Each row is a point on a landscape with many peaks, with its height.
From any point a climber steps to the highest of the 2 points nearest to it. It stops when none of these is higher. Distance is the straight distance between rows; heights are no part of it.
z_46 h=38.7: -6 9 19 30 -12 9 0 9 -1 -5 18 -20 -3 1 -20 29 -16 -26 18 -18 5 -12 8
z_47 h=32.6: -23 -8 0 11 -9 4 -7 38 10 0 29 2 -20 -10 -19 21 -2 -2 4 -25 -15 -7 3
z_38 h=21.2: 9 -1 25 12 -10 12 -8 -2 9 -6 34 -17 -39 -11 -16 25 10 -2 -25 5 21 -11 -5
z_150 h=28.2: -3 -8 8 -34 -13 7 -19 0 -7 0 2 -14 -5 -20 -14 7 -1 -7 -5 -9 31 5 12
z_937 h=50.7: 3 -11 -18 -3 5 17 17 -19 15 -18 -2 -17 3 30 10 -6 -8 13 -2 5 -19 3 7
z_330 h=10.0: 1 7 11 -22 5 27 0 -9 -13 3 -3 -16 29 -2 -6 16 6 -17 -26 3 -36 8 -33
z_475 h=57.4: 11 17 -6 -11 28 21 1 9 -6 11 -15 13 2 5 -13 -6 -13 -17 -12 -11 -24 8 -15
z_683 h=26.2: -6 1 -12 22 2 3 13 25 -2 -5 5 3 4 23 1 12 -17 10 10 -10 -31 -8 18
z_564 h=23.5: 26 1 17 -3 -3 18 -1 -22 -4 -12 26 -26 -22 -9 -14 29 1 -7 -22 11 28 -16
 11
z_610 h=49.7: 12 12 -12 -10 15 23 5 -15 2 7 -43 -4 32 22 -5 -4 -13 -22 9 -7 -17 9 -9
z_118 h=13.5: -2 -6 6 47 -9 -12 1 -9 -16 -18 24 -7 -10 5 7 15 -3 2 1 6 -8 -17 21
z_386 h=43.6: 2 -3 8 -21 -4 2 -5 20 -34 14 5 2 10 -7 8 5 11 9 -28 14 -20 8 -8
z_673 h=15.8: -3 -23 -3 24 -21 -6 -8 3 -1 -6 18 9 16 -14 20 23 -8 13 21 6 9 -15 16
z_298 h=15.0: -10 -22 11 6 -6 -3 -8 -22 14 -3 8 31 -7 -13 28 7 6 21 11 3 21 -7 7
z_370 h=34.3: 3 11 -15 1 20 -8 -13 -33 -22 -13 -28 3 12 -2 1 -24 14 -31 -3 1 -24 13 -9
z_626 h=18.2: 18 -19 16 21 -9 -4 -12 7 24 -8 32 2 -11 -12 5 23 -8 10 -28 13 37 -20 10
z_471 h=51.3: 7 2 5 12 13 6 13 0 22 -4 5 19 -12 8 17 -6 -14 28 0 16 22 -18 -8
z_875 h=24.7: -4 11 -4 39 -2 -3 12 37 4 -6 9 -6 -4 18 -10 9 -17 2 16 -14 -15 -14 7
z_57 h=41.2: 9 8 -20 -4 13 1 16 -9 19 10 -40 12 12 25 17 -22 6 12 19 5 -1 12 -6
z_970 h=32.8: 19 19 23 24 -1 -16 -2 -6 -17 -5 8 -10 12 -15 6 1 -14 -10 0 15 20 -14 -17
z_131 h=13.0: 5 20 7 -6 0 -1 7 17 -9 20 -23 22 30 -7 8 7 -14 -1 26 0 21 -1 -9
z_904 h=5.9: -6 4 -8 -16 5 -10 4 17 21 -9 15 -18 -13 -1 -15 -23 0 4 -20 -5 -21 5 -29
z_898 h=17.9: -24 -20 -11 1 -21 -8 -2 8 29 4 -1 8 21 2 9 8 -8 10 32 -15 13 -2 8
z_776 h=22.5: -10 18 9 28 0 -12 6 40 27 0 8 5 -16 -4 -18 6 -14 2 7 0 30 -23 -14
z_810 h=18.9: -24 0 -9 2 -8 -6 0 4 23 1 -15 15 15 8 -1 -1 -14 -4 37 -23 16 0 11
z_628 h=39.3: 1 -1 8 -36 3 10 -13 -8 -12 22 -20 13 6 -16 4 -1 8 -7 3 0 15 14 -2
z_48 h=21.1: 4 39 7 23 15 -13 7 13 -9 1 -6 0 -1 -1 -13 -5 -19 -17 19 -3 11 -9 -8
z_983 h=13.4: 11 1 -15 -23 23 32 2 -40 -13 -10 -16 -12 1 -6 -20 3 10 -27 -8 -5 -24 9 1
z_506 h=36.0: -12 9 -14 2 7 -21 -13 -20 -16 -4 -26 14 17 3 1 -19 10 -23 4 -13 -26 18
 -1
z_515 h=34.2: 13 19 -19 -3 16 6 12 10 16 -13 -7 -23 -13 3 -25 -24 -8 -12 -2 -2 0 -3
 -11
z_933 h=28.0: -13 8 -16 -19 9 -21 1 4 10 1 -11 25 -8 -4 5 -29 7 13 5 -4 3 9 0
z_826 h=47.9: 2 9 11 9 6 16 5 10 -11 4 14 3 -18 1 -5 12 -13 -1 2 -6 1 -6 9
z_184 h=28.6: 4 -28 -12 -14 -17 9 -5 -10 14 9 -2 6 -13 11 10 -1 6 22 4 0 26 6 38
z_121 h=27.9: 14 -9 -23 23 -29 -22 -11 21 -22 14 -1 14 19 -21 12 10 4 8 26 15 19 1 31
z_63 h=24.1: 20 -9 -3 13 -15 8 8 5 -28 16 -4 0 27 13 18 19 -4 11 -1 18 0 1 25
z_114 h=40.6: 12 -12 19 -14 -8 12 -7 -34 0 21 -19 3 24 -3 22 4 8 1 16 7 21 11 -13
z_285 h=15.1: 10 -12 4 -14 -7 13 1 10 4 33 -12 27 5 -9 16 7 -5 18 19 -1 32 2 14
z_717 h=56.1: 9 11 -12 15 20 16 17 -21 15 -22 -12 -12 -2 21 2 -18 -16 3 9 5 -3 -6 -1
z_137 h=26.5: -9 21 -9 -15 17 -11 7 19 19 3 -3 21 -17 -6 -6 -27 -4 14 -1 2 10 -4 -9
z_183 h=25.3: -11 1 1 -20 22 8 -9 -16 -11 3 -8 21 -11 -10 2 -7 7 -8 -7 -14 -23 13 -9
z_726 h=21.3: -13 13 -27 -11 13 -13 -4 0 18 -9 -14 12 -2 5 -18 -21 -13 -13 7 -31 -8 9
 3
z_652 h=43.9: -5 -16 -7 -30 -3 12 -15 2 -10 33 -32 30 11 6 8 -4 23 -4 -8 -13 -21 26 6
z_509 h=32.9: 2 -1 7 -10 -3 19 9 9 19 -4 23 -34 -20 4 -22 12 -4 4 -15 2 0 -5 -8
z_879 h=17.1: 3 -26 14 10 -18 0 -8 7 19 -6 32 13 0 -20 15 26 -3 21 -12 10 30 -22 4
z_149 h=24.8: 10 2 -7 -12 -6 6 4 -3 -5 -1 -10 -16 11 10 -3 -5 -8 -2 2 6 13 8 19
z_406 h=24.3: 11 9 4 -23 3 19 -2 10 -33 13 0 -9 -6 -1 -17 19 -6 -15 -14 -8 -5 10 25
z_182 h=16.7: 23 2 1 -9 13 8 13 -9 -12 -1 -1 -6 4 8 17 -16 5 16 -23 34 -7 1 -19
z_420 h=48.1: -24 -19 16 33 -11 -15 -19 -9 8 -21 25 -7 -32 -14 -10 16 12 -5 -11 -1 12
 -16 6
z_995 h=33.7: 4 21 -15 3 21 6 15 27 26 -8 -3 -2 -29 18 -24 -19 -17 4 -6 -10 -4 -3 -9
z_885 h=43.1: 14 21 12 19 9 14 6 16 3 5 10 -2 -33 -1 -17 2 -15 -5 -2 2 25 -15 4
z_960 h=36.4: -4 11 20 20 -10 11 4 13 -1 1 26 -20 -18 -2 -28 25 3 -22 10 -24 -11 -1 5
z_547 h=20.6: 26 11 26 3 -3 14 8 10 -13 15 21 -12 13 -6 -1 24 -18 3 -11 14 14 -12 -9
z_892 h=44.0: -17 19 4 -4 8 -29 7 1 3 5 -15 23 27 -10 12 -14 -1 4 13 3 -1 -1 -33
z_733 h=25.8: 18 5 25 12 -6 6 -11 -28 10 -17 20 -33 -4 -13 -16 16 -4 -16 -9 6 32 -16
 -8
z_905 h=53.4: -18 5 5 14 10 -6 5 1 8 -11 3 11 3 5 7 -2 -12 0 16 -10 -15 -10 -15
z_553 h=41.3: -8 11 -12 0 -2 -39 -7 -21 5 -15 -9 3 -6 -8 2 -28 11 -3 6 12 29 -1 12
z_100 h=30.7: 0 -10 3 -21 -14 6 0 14 0 -5 23 -31 -6 -1 -11 11 -5 9 -22 3 9 -6 7
z_563 h=26.0: 14 -9 13 3 -16 -12 -14 5 -40 -3 24 -11 0 -26 5 25 4 4 -21 12 7 -4 15
z_104 h=21.4: -10 -9 12 19 -5 12 8 7 37 -13 14 -9 0 13 -3 13 -21 10 2 4 19 -21 -10
z_26 h=14.1: -1 6 -2 -7 -1 4 1 22 -3 24 -18 33 13 -8 7 2 -14 4 29 -6 26 3 12
z_648 h=11.9: -7 8 18 4 6 7 1 18 -16 20 -12 24 34 -12 13 14 -8 -5 15 -1 -8 -2 -23
z_711 h=40.9: -1 3 -1 -11 -4 -20 -19 -28 -24 6 -27 9 0 -9 6 -18 19 -13 12 3 16 15 14
z_630 h=38.2: 0 12 -1 -1 -10 -35 -10 -10 -26 17 -30 13 21 -8 14 -17 23 -10 4 20 13 12
 -2
z_601 h=24.2: 26 -9 20 1 -15 -1 -14 -21 -25 -4 22 0 2 -20 12 31 -1 4 -17 9 23 -9 21
z_501 h=37.4: 6 11 4 30 -9 10 11 5 18 -16 19 -38 -35 19 -28 1 10 -7 -14 -3 -13 2 3
z_615 h=23.1: 8 -8 -6 -9 -13 1 4 -4 23 -6 -4 -16 2 6 1 -12 -10 5 4 8 33 -2 14
z_273 h=30.3: -1 -7 11 -10 -16 -15 -17 4 4 -10 13 -12 -1 -23 -12 3 -3 -5 -7 1 44 -8 5
z_702 h=23.8: -13 0 -3 1 3 -22 -7 7 -20 17 -22 41 22 -2 22 -10 17 0 -1 6 -23 7 -13
z_541 h=37.0: -33 -6 -6 5 15 -5 -8 0 22 -14 2 24 -28 3 -3 -10 -2 4 9 -10 5 -8 10
z_680 h=14.7: 8 -12 17 -27 3 21 -6 -16 -13 6 11 7 -14 -17 8 16 1 9 -13 4 14 0 6
z_278 h=17.5: 9 -2 2 -18 0 23 19 15 9 10 7 -7 14 13 7 8 -20 23 -7 9 0 -2 -7
z_557 h=10.7: 5 -6 -6 -14 12 17 0 -35 19 -19 -6 -12 -11 -17 -2 -17 2 -8 1 7 32 -6 -5
z_32 h=39.4: 3 -15 -25 -11 -10 -10 -14 -23 -1 15 -38 -2 16 26 8 -20 28 -13 5 -7 -24
 28 5
z_837 h=22.4: 20 -4 24 1 -11 18 1 -15 -20 6 23 -8 12 -13 5 44 -11 3 -9 10 15 -8 11
z_80 h=42.6: -3 -23 14 -3 -13 -2 -7 -27 0 21 -17 12 20 -5 29 7 14 5 28 -3 10 7 -4
z_952 h=37.3: 16 16 -6 15 6 0 6 -2 9 -18 7 -27 -19 8 -17 -20 -8 -7 -9 16 16 -10 0
z_489 h=39.2: 2 -1 -23 6 -1 -8 13 -9 12 1 -33 4 13 36 17 -18 -3 10 21 0 -9 14 15
z_534 h=44.1: -10 -1 -8 -1 1 -21 -13 -25 -7 -20 -10 0 -12 -8 1 -20 8 -16 8 -1 14 7 18
z_43 h=39.5: -18 -10 8 25 12 14 -2 0 18 -10 16 20 -37 4 -1 9 -4 8 0 -4 6 -18 10
z_526 h=34.5: -8 -1 13 23 -18 11 8 32 -4 7 35 -12 -16 -9 -18 34 3 -7 5 -20 -20 -3 -4
z_920 h=28.5: 6 3 20 -14 -9 -9 -11 -7 4 -12 14 -28 7 -23 -11 -1 -6 -10 -8 5 35 -9 -16
z_20 h=56.7: -11 -7 8 7 -1 -18 -8 10 -2 -13 32 -5 -42 -10 -8 -14 14 9 -27 7 3 -8 -2
z_731 h=28.8: -8 2 18 -11 11 1 0 -5 0 -6 18 -5 -7 -14 5 -2 4 2 -11 3 -12 -2 -31
z_938 h=35.4: 13 6 13 7 8 13 -3 -27 -26 1 -6 8 8 -1 17 8 -6 -6 4 13 11 0 11
z_639 h=42.8: -17 -7 10 -9 15 31 -2 -16 16 -7 16 8 -30 2 -10 18 -8 -1 0 -13 1 -8 9
z_943 h=56.0: 5 5 15 22 8 -4 10 4 11 -7 20 7 -19 1 13 -2 -5 23 -14 16 8 -19 -19
z_201 h=21.6: 5 -5 5 4 -11 7 3 -2 36 -5 5 -9 14 6 3 6 -18 10 2 10 44 -14 3
z_5 h=50.1: -19 -9 -1 5 4 0 1 -10 0 -8 4 14 8 6 14 5 -2 4 9 -16 -28 1 2
z_917 h=51.2: 8 14 4 15 24 22 16 -12 16 -14 1 -3 -18 15 -6 -7 -12 1 6 2 -8 -12 -20
z_796 h=25.2: -1 -8 0 9 -4 -16 1 -3 -22 8 -9 20 12 1 30 -7 14 14 0 16 -9 7 4
z_870 h=15.9: 1 13 17 7 17 17 -2 -27 -9 -12 11 -15 -21 -8 -12 6 2 -22 0 -7 -8 -2 -9
z_176 h=44.9: -18 -14 19 46 -17 -16 -13 3 16 -20 25 -15 -7 -11 -7 22 4 -10 -3 0 16 -23
 -5
z_793 h=37.8: -12 -16 0 -23 -1 16 -1 -14 -13 -5 15 -2 -6 3 -5 27 3 -1 -13 -16 -33 10
 15
z_802 h=6.6: -15 -2 -2 -23 -2 -12 -11 16 2 -6 14 -12 -1 -11 -18 -3 0 -9 -13 -23 -22
 13 -16
z_663 h=52.1: -11 -6 9 11 0 -9 -16 -5 -9 -15 20 -1 -33 -11 -10 3 10 -1 -12 -5 2 -6 12
z_586 h=30.5: -7 -21 -11 -6 -12 10 -6 16 6 -2 13 6 -20 7 -3 10 -7 13 -1 -4 17 -3 43
z_696 h=43.7: 12 24 -7 1 12 -11 16 -7 7 16 -42 23 16 14 21 -22 5 14 19 18 14 3 -13
z_759 h=30.8: -11 -24 -23 -2 -13 -17 -2 8 1 7 -1 22 -8 6 18 -9 9 24 14 -5 -5 7 29
z_908 h=40.3: 12 7 0 27 3 0 5 -13 4 -25 18 -40 -26 10 -16 -9 2 -12 -14 8 1 -7 2
z_422 h=43.5: 19 -14 -9 -24 -5 32 5 -31 1 14 -31 -17 26 22 8 6 16 -4 0 11 -9 18 2
z_83 h=34.9: -35 -8 -6 3 -9 -24 -13 7 25 -10 6 24 -14 -16 -2 -5 2 6 8 -5 24 -9 6
z_134 h=47.2: 6 0 -16 -7 5 14 16 -3 13 -16 3 -31 -4 23 -13 -4 -9 -1 -12 2 -27 4 5
z_254 h=37.7: -10 -10 -24 -17 2 -19 -9 -23 4 -2 -25 7 16 9 5 -28 19 -11 -4 -11 -25 27
 -3
z_967 h=40.0: -14 -11 8 -23 9 24 2 -25 5 -8 13 2 -8 -2 -8 27 -1 -5 2 -19 -18 4 3
z_66 h=23.7: -5 1 -20 -22 22 -3 -15 -15 -6 -13 -6 8 -21 -9 -19 -20 6 -16 -10 -23 -25
 14 1
z_808 h=53.5: -8 -15 -12 -18 -21 -16 -17 22 -20 26 -13 14 17 -18 3 3 15 -1 19 -13 9 18
 19
z_846 h=30.0: -1 9 -16 9 -15 -31 -6 31 -13 13 -2 22 6 -21 1 -5 -1 6 18 7 26 -4 27
z_441 h=28.3: 6 -21 -10 -10 -4 -1 -3 -29 9 4 -9 6 -19 14 21 -17 13 17 2 8 17 9 25
z_910 h=14.3: 9 -10 -8 -24 16 24 18 -20 12 -16 7 -23 -5 -10 -3 -16 5 4 -17 13 -16 0
 -26
z_164 h=31.0: -3 -5 17 -2 3 16 5 -7 22 -11 25 -25 -25 -6 -14 2 9 -3 -14 0 -2 -7 -29
z_65 h=32.4: 9 0 11 18 12 14 8 -31 -5 -13 12 4 -12 10 14 9 -10 9 -2 12 3 -11 9
z_351 h=22.8: -14 -1 7 15 -8 9 11 32 33 -4 14 -18 4 13 -16 20 -24 4 11 -9 9 -17 -3
z_913 h=8.6: 16 -9 -23 -25 7 14 10 -15 -5 -8 -13 -28 23 5 -6 -16 15 -12 -25 9 -32 14
 -12
z_493 h=46.2: -17 -8 -8 0 -15 -16 3 34 -4 6 3 15 24 -13 10 4 -4 13 12 -1 -12 2 -2
z_690 h=32.5: -7 12 3 1 -1 -33 -5 24 -17 4 10 19 -6 -24 2 -9 2 6 -2 9 14 -7 2
z_393 h=35.7: 3 17 3 8 9 7 13 30 14 5 13 -7 -26 11 -22 -4 -7 3 -5 -18 -21 0 -10
z_953 h=21.5: -21 0 7 3 -8 -7 3 31 31 -6 16 -14 12 1 -15 8 -16 -2 8 -15 -1 -10 -21
z_727 h=37.9: -3 -1 -6 -4 6 -1 6 28 -2 0 22 -4 -25 7 -9 -2 -3 10 -19 -8 -26 4 6
z_519 h=49.6: -12 -20 -8 -11 -10 -4 -8 24 -18 20 -7 22 21 -8 12 7 4 4 6 -12 -19 13 11
z_785 h=42.1: 3 8 -26 -15 18 -5 9 9 23 -4 -13 5 17 18 -10 -20 -16 5 -7 -17 -32 11 -26
z_607 h=15.5: 20 -1 -8 -6 18 17 21 -14 8 -13 3 -19 -1 0 7 -24 3 13 -18 28 -2 -6 -20
z_162 h=44.2: 12 7 -13 5 12 8 13 -11 2 -20 13 -37 -18 15 -11 -11 5 -5 -17 7 -31 1 -7
z_869 h=27.7: -12 -10 -21 19 -5 -12 13 22 13 -10 0 12 7 22 13 -1 -9 25 13 -5 -21 -10
 15
z_217 h=26.4: 6 6 -5 -4 2 1 2 1 -16 -1 -12 -11 19 13 -2 -6 -7 -12 -2 1 -13 11 8
z_23 h=9.3: 7 14 9 -7 18 5 4 -14 17 -10 -1 -4 -15 -22 -6 -20 -5 -2 0 12 28 -13 -27
z_590 h=20.2: -22 13 -14 2 6 -11 2 15 32 -10 -9 7 8 7 -21 -7 -23 -9 21 -31 4 -6 -4
z_928 h=40.5: 5 4 1 -16 9 5 4 19 -20 9 10 0 -17 0 0 -8 3 11 -25 8 -22 6 -2
z_434 h=35.3: -10 -17 -2 4 -10 8 0 -6 -18 -7 18 -4 -7 7 -1 33 -2 1 -1 -6 -17 -4 36
z_774 h=53.1: 8 15 -7 -1 26 25 -1 -16 -9 5 -31 17 12 17 -8 -4 -8 -24 -1 -12 -23 10 1
z_384 h=21.8: 1 -16 -13 5 -19 2 -9 23 -11 39 -37 33 36 24 16 4 21 -4 13 -1 -29 12 3
z_51 h=16.0: -6 -22 15 -12 -7 3 -8 -7 6 3 20 20 -11 -20 19 11 4 24 -7 4 20 -6 -1
z_748 h=52.7: 2 15 6 1 19 13 6 22 -15 15 -1 14 0 9 -4 10 -16 -4 -2 -10 -22 2 0
z_787 h=24.6: -2 29 -5 7 9 -23 13 37 12 2 0 15 -11 -1 -10 -14 -13 13 3 7 22 -16 -6
z_939 h=26.8: -4 6 15 -12 25 13 -3 -19 -20 -2 -6 12 -2 -14 6 -7 11 -8 -12 8 -21 5 -28
z_125 h=46.7: -2 -12 -4 -25 -7 7 -7 19 -23 20 -8 14 18 3 10 3 8 4 -17 -3 -25 18 5
z_483 h=9.2: 6 -2 -9 -26 4 27 -1 -15 -11 -2 -18 -12 31 9 -8 1 17 -23 -34 8 -41 12 -23
z_276 h=19.6: 19 5 3 -3 0 14 -1 -11 -26 15 -31 6 25 19 13 -9 14 -10 -13 26 -5 10 -1
z_132 h=47.1: 5 15 -2 16 23 3 17 0 18 -10 4 -9 -11 16 -3 -15 -5 2 -6 -7 -36 -2 -37
z_551 h=47.0: -10 21 -8 -8 21 -10 4 -9 12 0 -28 26 16 -1 1 -19 -5 -2 15 -12 -10 5 -26
z_468 h=28.1: 7 18 6 11 -1 -4 0 2 -19 -5 7 -27 12 10 -13 4 -10 -18 -3 1 -17 2 0
z_197 h=14.6: 4 13 -3 -4 22 16 -5 -32 -14 -15 -6 -16 -13 -7 -22 2 6 -36 -3 -18 -27 5
 -4
z_909 h=35.1: 10 7 9 21 -10 12 15 21 23 -6 22 -38 -19 17 -22 10 -6 2 -15 4 0 -9 -7
z_906 h=33.3: 0 -8 -15 -12 -10 -28 -2 -16 29 32 -32 8 -7 9 10 -21 17 12 29 2 22 12 1
z_978 h=47.3: -16 -21 -5 16 -10 -7 -4 -13 -8 -4 -8 13 18 6 24 8 2 5 23 -10 -20 6 16
z_159 h=16.9: -12 -31 -3 4 -34 -7 -5 10 19 0 12 -3 19 -8 12 15 -2 19 16 -4 21 -4 16
z_912 h=33.0: -19 -17 -8 -2 -21 -26 -18 20 11 -6 9 6 -5 -19 -5 1 2 7 -1 1 38 -9 20
z_578 h=61.8: -9 2 12 13 4 -20 2 21 7 -6 28 9 -29 -10 2 -10 9 22 -18 10 -2 -12 -18
z_850 h=20.9: 13 7 9 -6 -1 20 -2 -10 -40 9 -17 -8 24 13 2 16 11 -21 -23 24 -17 6 0
z_157 h=19.8: 9 -9 16 16 -11 3 -12 9 22 -9 25 -26 -22 -3 -20 19 -4 -3 -32 13 36 -15 3
z_467 h=22.7: -3 -5 -7 6 -20 -24 -4 15 -15 29 -34 23 37 12 18 -8 22 -1 11 7 -17 13 -9
z_175 h=14.5: 3 -8 -1 48 -7 -10 -1 6 -8 -11 22 13 -1 -6 14 15 -9 11 11 12 6 -22 16
z_536 h=30.4: -13 11 10 1 4 -22 -9 28 -22 6 20 16 -20 -32 -8 1 2 -6 1 -10 0 -2 -2
z_193 h=30.1: 6 -8 -2 2 7 13 2 -33 3 -12 3 5 -19 10 15 -5 2 10 -3 10 16 -3 24
z_322 h=10.9: -9 5 22 -8 4 14 -10 4 -25 11 -4 8 38 -7 2 18 2 -19 -6 -3 -27 5 -26
z_39 h=38.8: -4 14 -4 16 -1 -36 4 -7 7 -10 -2 12 0 -1 11 -21 1 12 4 17 25 -9 5
z_732 h=36.3: 2 26 8 27 2 -32 -1 -8 -6 -11 -2 12 7 -10 6 -7 -10 -2 13 16 30 -15 -1
z_540 h=23.0: 9 34 3 41 9 -3 14 24 6 -5 -7 -4 -16 20 -16 -3 -17 -10 18 -9 2 -16 -5
z_243 h=42.0: -5 -14 5 -32 -4 20 -17 -19 -16 23 -27 16 11 -3 11 9 26 -8 0 -8 -7 23 3
z_335 h=25.9: 17 -4 -12 28 -18 -10 -5 14 -32 8 -3 6 20 -2 12 11 -9 2 11 13 13 -1 35
z_133 h=18.8: 11 10 14 0 4 10 20 25 -1 5 14 -14 14 11 -1 10 -19 14 -3 8 -7 -8 -16
z_177 h=12.1: 7 -4 -17 -27 21 23 3 -32 4 -15 -15 -18 -7 -18 -13 -17 8 -22 0 -6 4 1 -1
z_361 h=17.2: 6 20 20 21 5 6 1 -15 0 -9 16 -26 -27 -12 -23 0 19 -28 2 -17 -12 6 -24
z_17 h=26.1: -6 1 6 -23 -8 11 -9 -1 -18 1 3 -12 0 -9 -19 20 -7 -16 3 -17 10 5 25
z_786 h=7.8: 3 -12 -18 -42 -3 10 -7 -3 -4 -7 -10 -28 16 -4 -14 -5 9 -6 -24 -7 -24 20
 -4
z_594 h=46.3: 10 -4 -6 -16 10 31 16 -27 10 2 -31 -9 32 16 13 -3 1 -5 5 10 -14 9 -17
z_775 h=18.1: 28 -4 -4 -5 -2 -3 9 -19 -7 11 -27 -5 16 10 23 -21 12 11 -6 35 7 9 -9
z_865 h=30.2: 8 21 24 25 0 -9 1 -3 -26 0 11 -21 2 -6 -6 10 -5 -16 2 3 -4 -5 -13
z_427 h=22.6: -1 12 -25 -10 22 -5 -6 1 10 -12 -1 6 -31 0 -28 -28 -4 -16 -4 -25 -16 7 2
z_840 h=32.7: -10 -22 -11 -8 -2 7 0 8 -9 0 12 13 -11 8 10 6 2 20 -4 -4 -15 4 35
z_747 h=44.7: -8 -21 -4 6 -21 -13 -9 -14 -1 18 -15 12 18 2 23 5 14 5 37 -11 1 11 13
z_679 h=18.3: -2 21 10 21 -2 -11 1 9 17 -13 15 -24 -29 -6 -32 -17 18 -23 -4 -17 -11 7
 -25
z_848 h=29.4: -6 -21 -23 23 -12 -13 5 6 6 1 -1 23 0 13 28 -4 4 31 21 7 -2 -5 29
z_545 h=20.5: -17 10 6 11 -9 -25 4 35 14 -4 17 -9 7 -6 -10 0 -5 -1 4 -12 -13 -8 -30
z_190 h=35.0: 4 -16 -17 -29 -12 -6 -5 -20 20 22 -28 -4 -4 7 6 -21 18 -1 20 -4 21 20 6
z_484 h=26.7: 9 -16 -3 -5 -4 -11 -2 -17 -16 6 -4 9 -6 6 26 -15 21 21 -11 15 0 14 20
z_784 h=50.0: -9 23 -3 10 25 -8 10 4 11 -7 -14 23 11 13 6 -6 -18 3 18 -16 -17 -3 -18
z_831 h=37.1: 12 -9 -4 -35 -3 12 -4 -5 2 28 -27 -1 6 1 6 -13 11 3 7 1 21 20 4
z_490 h=38.1: 22 2 18 0 2 15 3 -34 -13 9 -17 1 25 1 22 7 -4 -3 7 17 18 -2 -7
z_451 h=42.7: -11 10 -3 5 -11 -33 10 18 9 7 -10 17 30 -9 16 -2 0 14 24 4 10 -7 -7
z_356 h=16.2: 9 -12 7 -30 -3 21 8 14 7 23 3 13 6 0 15 6 -7 27 0 6 19 7 4
z_417 h=7.2: -4 -1 -4 -30 2 -1 -13 1 -16 -5 4 -23 2 -9 -21 0 6 -17 -24 -20 -28 14 -11
z_743 h=41.4: -22 -8 9 35 -17 -6 -8 11 6 -16 21 -14 3 -2 -12 24 -10 -17 17 -13 0 -16 3
z_403 h=30.6: -17 -13 5 8 -8 -2 -10 29 -11 4 28 15 -9 -25 -2 19 -2 5 8 -8 -2 -8 6
z_313 h=44.5: 7 16 -20 4 24 -10 17 2 17 -18 -11 -6 9 12 -8 -29 -8 1 -3 -3 -31 -1 -36
z_72 h=19.2: -5 19 12 19 -6 -23 5 21 1 -6 19 -21 -17 -6 -17 -12 9 -9 -6 -8 -20 3 -28
z_548 h=47.5: -10 -1 -7 -3 1 -14 -12 -15 -14 -19 5 -16 -11 0 -5 -13 9 -9 -7 -2 -5 6 12
z_405 h=35.5: 1 16 4 -14 -4 -26 -4 13 -27 15 -9 9 15 -17 5 -13 9 -4 -10 18 9 6 -10
z_380 h=28.7: 7 -8 11 -19 -23 0 -8 14 -25 -4 22 -29 -7 -12 -15 27 1 2 -22 -1 10 -4 16
z_416 h=22.3: 19 -8 11 -6 -15 13 0 -6 -36 15 -2 -8 29 3 13 27 6 4 -18 20 -4 6 10
z_778 h=41.5: 16 -23 -11 -26 -13 15 -8 -23 -8 25 -37 -14 16 26 6 -5 33 -8 -7 8 -15 22
 5
z_871 h=29.3: -14 -3 -20 -10 -5 -22 3 10 8 14 -19 26 1 6 14 -16 8 15 16 -7 -2 11 14
z_390 h=46.8: 7 20 0 6 17 -7 15 -9 15 6 -20 29 -1 4 22 -19 -6 25 15 12 21 -9 -10

Two climbers start at each pair of points below. Name the first point that both come to, or write -.
z_506 and z_726 => -
z_330 and z_183 => z_509
z_468 and z_547 => -

Where does a climber stop that starts at each point below?
z_802 => z_908
z_673 => z_908
z_467 => z_905
z_615 => z_578
z_133 => z_908
z_557 => z_351
z_405 => z_578
